Each row is a point on a tangle of strands that fork, close into loops and nearly touch. The rows are in no order.
In the rows, 128 means zero.
Two points are linked if the straight distance between their rows is under 91.2. Some points are linked to none.
gif: [116 164 155 137 174 113  89 108 188  80 114 176 155 134 164 187 108 120
 111 128 150]
Lunun: [113 122 151 165 129 150  80 108 143  77 167 142 161 136 126 132 129 166
 122 134 132]
Puge: [112 156 211 164 125 128  77 131 132  67 147 160 134 149 113 125 114 181
 119 106 159]
keti: [109 142  63 143  90 103 183 143 114 181  63 128 114 149  88 110 137 106
  85 170 121]
mafe: [138 189 177  93 169 122 107 123 120 140  96 131 127  93 143 148 137 109
 136 116 130]
nume: [108 115  56 137  86 112 137  75 150 164  93 156 154 133  72  80 156  94
  93 189  95]
sezin: [132 137  93 120 121  89 137 129 152 185  64 138 126 110 119 110 148  68
 124 151 115]
Gutu: [ 91  61  92 125  71  84 136 144 167 128 141 138 143 149  62 141 111 130
  70 123 137]
piva: [133  99 161 126 134  48 116 146 158  85 148 141 152  76  50 144 123 132
 132 127 145]
Vudeb: [117 167 128 151 164 153 107 107 157 124 128 112 119 138 155 131 126 122
 122 152 127]
ralas: [104 179 205 170 136 100  86 143 131  95 134 130 141 124  76 122 118 185
 117 119 164]
Vagor: [109 163 176 148 153 106  93 133 130 127 130 124 141 117 147 156 114 148
  89 159 179]
bodid: [112 167  97 160 130 104 155 128 119 171  98 103 146 104 120 103 132 104
 150 188 133]
Rinal: [135 164 221 104 140 112 119 125  57 150 141 129 153 101 143 125 145 129
 132 125 175]
nas: [113 164 185 159 141 151 118 148 123 103 121 103 128 151  90  93 118 173
 141  86 126]
Bepeb: [127 184 145 131 169 157 133 143 153 129 101 107  99 174 159 146  93 134
 113  97 133]
baned: [146  93 130 114 140 183 120  95 135 113 156 145 122 133 145  85 178 124
 160  96  84]
nole: [ 95 168 154 176 123 124 113 167 175  97 140 106 109 179 104 150  90 188
 116 100 144]
fugid: [125  79 134 145  93 141 115 135  74 109 198  95 157  99 112 107 126 194
 128 136 141]
gifov: [111 176 116 165 161 110 117 145 168 134 116  91 133 138 125 146 109 131
 112 151 155]
zivas: [113  38 126 147  99 111 102 120 148  65 193 164 180 118  84 125 148 147
 137 109 118]
niza: [133  67  82 137  91 152 137  95  85 135 178 111 150 116 126  65 157 130
 150 154 106]
bipi: [142 134  97 112 135 150 161 161 112 172  92 126  63 162 172 137 122  99
 124 103 100]
Nazuf: [146 137 174  94 124 161 134 146  58 125 154  98 107 130 144 120 105 164
 125  89 137]
Fad: [160 129  77  95 125 147 107  56 149 146 136 138 113  96 201 147 122  86
 130 179 114]
Pag: [107 200 156 171 161 151 121 155 163 115 113 101  97 184 131 131  96 176
 113 111 151]
lis: [154 109 183  83 122 147 154 141  95  99 157 121 140  91 103 103 145 155
 166  47 115]
kadu: [ 98 130  47 135  93 133 169 123 150 144  71 130 122 163  57 119 148 108
  69 152 109]
natu: [171 110  66  74 111 113 139 144 125 177 101 116 102 108 193 158 102  91
 130 144 111]
Vavo: [121 191 142 148 153 146 168 152  84 163  90 114 120 139 116 109 171  79
 197 150 115]
dobi: [144 188 125 123 133 124 141 130  97 173  73 119 131 111 133 133 166  67
 206 163 123]
Kinod: [116  81  70 172 109 145 118  78 159 128 160 132 165 132 131  78 132 126
 137 189 113]
ril: [135 119 163 110 140 141 114 133 136  84 151 142 124 118 114 127 118 146
 132  84 125]
fen: [ 93 159 174 189 124 132  52 111 144  66 164 179 168 150 124 122 137 182
 134 128 153]
zafe: [119  90 118 140 113 120 149 156  99 159 132 104 132 138  88  87 142 135
 128 116 120]
popi: [119 115  86 148 143 135 129 115 179 137 119 126 133 147 145 122 125 110
 120 155 121]
viv: [132  75 146 147 117 116  86 117 131  64 182 149 179  84  89 121 138 168
 136 140 135]
fonaz: [114 130 133 131 159  68 120 157 196 128 104 133 145  85  85 138 125 113
 120 142 151]
Bolu: [121 128 124 167 142 169 163 166 107 139 114 105  67 208 118  84 131 156
 120  90 110]
gagu: [131 190 174 113 154 126 122 118  76 163 119 116 152  95 147 136 148 111
 140 147 155]
lofo: [107  80  81 174 103 152 127 131 144 128 162 110 142 149 135  95 124 154
 113 164 120]
sevan: [159  99 101  77  69  90 158 166  87 185 115 118 156  78 108 134 138 108
 159 134 134]
lun: [142 150 192  93 163 162  99  95 143  75 129 173 130 109 163 135 130 133
 133  88 135]
Kis: [116 139 146 117 161 160 127 121 207 107  96 172 110 172 139 127 146 106
 136  63 110]
Ladi: [147  99 124  80  72  97 141 161  83 179  97 128 160  92  72 114 181  96
 165 110 128]
mero: [ 99 151 178 177 138 115 105 146 138  93 136 107 150 127  54  92 136 183
 133 106 134]
gup: [147 129  93  90 119 145 122 103  97 147 153 102 107 104 200 159  97 120
 112 164 134]
Teba: [111  65  48 108  82 158 146 123 139 145 128 145 107 180 145 134 129 107
  79 129 107]
kesid: [135 112 187 139 113 133 116 142  89  82 177 106 138 113  81  99 131 193
 143  81 125]
davub: [159 141 199  87 136 141 129 119  96  83 141 135 135  92 118 129 130 148
 142  78 134]
sizo: [117 192 225 149 149  88  95 141 141 111 116 138 122 139 124 145 103 162
 100 133 181]
lovut: [129 102 105  83  86 116 143 135  97 159  88 133 131 115  66 116 184 100
 126  89 104]
rur: [120 135 133 117 151 132 126 139 191 104 133 139 111 152 153 174  95 135
 125  99 139]
Fure: [138  95 159 114 106 144 146 161  73 131 155  98 137 127  83  85 150 157
 167  63 105]
Ler: [137 141 104 114 104 139 139 128  46 159 152  78 122 110 181 143 103 127
 115 165 142]
nevu: [113 111 145 141 122 129  84 120 140  61 167 161 151 146 146 183  97 156
 118 123 143]
karav: [141 129  84 124 147 146 146 140 163 144 112 125  92 158 165 136 115 105
 115 119 108]
lof: [123  46  68 155  74 150 152 127  80 145 163 101 134 144 114  61 137 151
 119 156 103]
lem: [140 120 176 115 106 125 144 160  62 122 166  81 144 109  84 119 125 175
 146  82 132]
Det: [142 119 109 118 130 178 175 153  79 152 117 118  65 169 159 105 138 119
 146  92  91]
kisab: [159 155 216  85 152 130 109 112 120  85 121 184 113 116 171 151 100 127
 112  93 167]
kevip: [146 112 103 131 151 178 119  74 142 144 120 158  97 149 159  94 170  95
 163 115  82]
sipub: [142 153 138 109 158 130 120 125 156 139  98 136 122 102 136 120 150  93
 146 104 112]
niz: [124  55 134  97 104 155 110 111 151 114 131 177 145 128  82  93 188 109
 125  69  96]
kobi: [144 156 210 105 158 112 104 113  97 105 137 156 154  90 133 126 140 142
 128 115 163]
riz: [118 147  87 172 139 156 208 130  95 181  90 117  61 171 154 126 147 124
 160 171 110]
vedif: [ 93 149 107 165 147  89 112 143 191 125 123 117 159 123 128 167  91 140
 101 182 167]
fiz: [158 140 104  85 135  84 120 141 163 162  84 127 117  75 158 174 106  89
 129 146 130]
baru: [119 141 115 125 157 137 108  94 191  89 132 172 148 138 198 207 106 105
 115 121 129]
zosi: [135  60  91 117  74 139 164 148  74 150 160 111 125 144 110  81 146 134
 122 114 109]
ral: [121  79 124 131 122 177 116 121 122 107 172 122 132 131 133  93 147 153
 140 106 100]
Tagu: [145 130  99 139 131 147 147  77 105 164 100 146  94 135 138  95 180  85
 176 141  87]
rad: [148  94 146  78 115 155 129 141 122  93 177 123  94 148 175 176  73 157
 107  77 133]
sipop: [113  95  92 145 137 141  99  66 171  86 161 173 169 131 190 189 110 119
 129 132 112]
zipam: [127  74 159 117 130 116 112 121 164  97 138 167 161 110  80 103 176 125
 144  86 118]
Paru: [125 188 126 174 174 136 145 117 123 158  90 106 114 145 124 100 159 107
 162 150 115]
moz: [119 187 128 194 172 153 115  88 147 126 113 109 119 159 139 100 147 116
 136 177 132]
Memuz: [142  94 121  83 146 128 124 140 178  96 137 156 113 126 147 176 103 111
 131  81 117]
pafek: [114 175 111 167 140 118 133 119  99 158 115  77 137 121 141 125 105 124
 119 193 148]
zod: [141 124 102 109 152 155 104  79 176 127 122 151 122 101 177 137 144  91
 145 141 103]
teg: [143 154 134 116 170 156 120 116 186 139  77 157 102 150 153 114 170  86
 150  90 102]
satu: [144 159  86  87 112  69 145 156 125 192  76 114 132  88 145 149 107  89
 146 170 132]
mube: [108 149 153 161 140  70  84 137 155 110 139 135 168 101 127 167 103 144
  84 190 182]
Nipam: [113  37 101 119  62 135 129 135 104 132 162 128 148 130  75  76 162 137
 100 111 112]
zuzaz: [153 131 176  97 135  88 116 131  91 110 155 128 160  67 110 154 130 138
 113 127 164]
lov: [155 144  84 138 132 149 153  81  86 180 102 131  90 117 166 121 145  93
 198 181 100]
zope: [115 104  71 152 113 113 118  67 166 151 117 155 163 113 107  69 152 101
 132 199 111]
Soped: [148 148  78 132 120 136 145  65 100 165 126 123 112 107 173 123 117  96
 158 207 118]
lasu: [151 125 108 101 145 160 130 125 129 131 141 114 103 135 186 154 104 116
 118 121 120]
dup: [132 169 178 106 173 102 106 130 178  85 116 161 133 100 126 160 114 116
 121 116 138]
kero: [125 146 138 114 103 127 142 153  32 168 162  76 131 129 159 154  87 156
 101 155 174]
pipam: [133 131 163 118 168 172 115 114 169  88 124 160 129 131 136 120 139 123
 147  81 109]
lerut: [153 118 192  88 104 140 133 138  80 103 176 116  98 141 158 160  78 179
 100  92 153]
sinuv: [150 159  68 130 136 141 127  70 157 166 108 129  98 116 186 143 106  85
 135 199 121]
pifo: [112 137 151 177 131 159 137 169 125 113 134 100  99 190  92  74 127 177
 136  80 105]
Nep: [103 133  78 130 134  94 143 149 194 161  79 134 119 166 117 140 125  95
  86 140 139]
Guzep: [100 159  78 167 114 133 203 140 103 182  49 132  84 176 107 120 157 116
 104 165 115]
lelo: [123  99  76 125  86 109 147 109 104 174 110 141 146 122  97  80 159 106
 115 165 107]
mekeg: [140 178 118 116 129 106 136 117 104 172  97 103 160  81 137 136 136  87
 176 184 127]
maguk: [110 107 119 172 113 135 121 153 128 123 163  93 135 138 111 113 107 168
 118 140 133]
maki: [ 87  96  71 128  86 111 146 146 156 140 103 114 134 162  41 117 126 120
  64 125 120]
divu: [100 153 148 163 133 109 122 148 198  86 140 140 128 175 128 186  94 164
 121 100 143]
bem: [118 128 104 139 144  89 122 118 190 138 104 137 171  79 123 131 120 101
 126 172 137]
radi: [118  76 103  88  87 143 121 123 137 130 104 152 123 126  76 120 180 101
 100  86 103]
valod: [160 148 216  98 140  86 106 122 125  59 147 176 120 130 130 163  90 138
 107  98 171]
pudo: [108 179 137 145 132 117 143 149  58 171 132  72 134 140 163 147  88 130
 104 182 170]
kile: [117  72  98 136 122 122 101 104 152  64 179 166 164 136 163 197  90 145
 126 109 116]
Dinum: [150 134 138  80 136  68 135 152 135 121 139 115 117  81 138 196  76 118
  99 134 161]
roke: [148 135  84  90  82  85 166 159  93 195  93 121 149  98 120 126 129  90
 164 182 129]
bos: [116 127 114 162 143 148 139 135 111 139 134  91 122 143 118  93 136 139
 142 136 121]
Kiza: [161 131 113  77 128 107 126 143 112 163 109 109 121  85 167 157 120 106
 143 122 122]
rabe: [132 176 157 124 162 166 133 137  96 134 115  99 101 145 156 123 120 125
 134 109 126]
zovi: [143  63 128  95 120 137 142 149 162  86 169 154  97 158 152 185  84 139
 127  67 114]
bugi: [138  94 169 112 103 122 111 130  80  82 193 126 144 103 101 132 120 186
 115 112 148]
nozo: [138 169 149  89 179  98 125 149 183 122  86 140 111 105 142 170 109 105
 122  97 135]
milis: [137  81 101 118  98 133 135 106 109 155 132 127 137 105 115  74 178 107
 149 130 102]
zeri: [135 151 119 162 152 183 176 163  69 140 121  93  66 185 159 107 115 150
 140 104 104]
Taz: [133 157 144 128 128 178 136 128  48 141 148  91 113 153 158 107 123 145
 144 125 125]
Rozo: [166 109  74 101 108 140 158 127 103 171 100 128  76 138 189 140 133  95
 145 134  95]
tozik: [107 211 165 168 163 142 120 145 102 136 108  90 113 170 142 123 113 156
 105 134 159]
Tar: [117  51  86 118  72 119 137 135 138 140 148 132 140 125  94 114 127 132
  91 134 133]
Nimat: [134 109 157 129 129 108 104 113  99  98 165 124 183  72 105 130 136 151
 121 160 152]
Zale: [110 136  88 184 132 137 192 153 102 165  98 107  79 182 117 104 141 126
 120 148 123]
Vopib: [137 109 146 107 160  56 120 143 190  91 111 163 141  82  80 157 125 101
 139 114 142]
Libo: [109  41 118 145  94 147 109 128 136  95 192 128 154 141 110 110 145 168
 140 103 110]
tuko: [128 135 167 129 153  79 109 142 201  65 125 169 137 125  92 171 115 119
 138 106 137]

A tip is a point with one link. Name the tips that can be reached along the links from each point below, in the order of the rows.
natu: piva, zipam, bem, nozo
Rinal: fugid, zod, valod
Nipam: riz
divu: tozik

A fork is a point with three links, a tip a point with one. Leave the first point through the second and follow the links. Name the first fork or tip that comes.
Tagu, kevip: kobi
Kiza, fiz: zipam
lovut, Ladi: bipi
milis, lelo: zosi
kobi, zuzaz: zod
dobi, mekeg: karav
kero, pudo: Vudeb
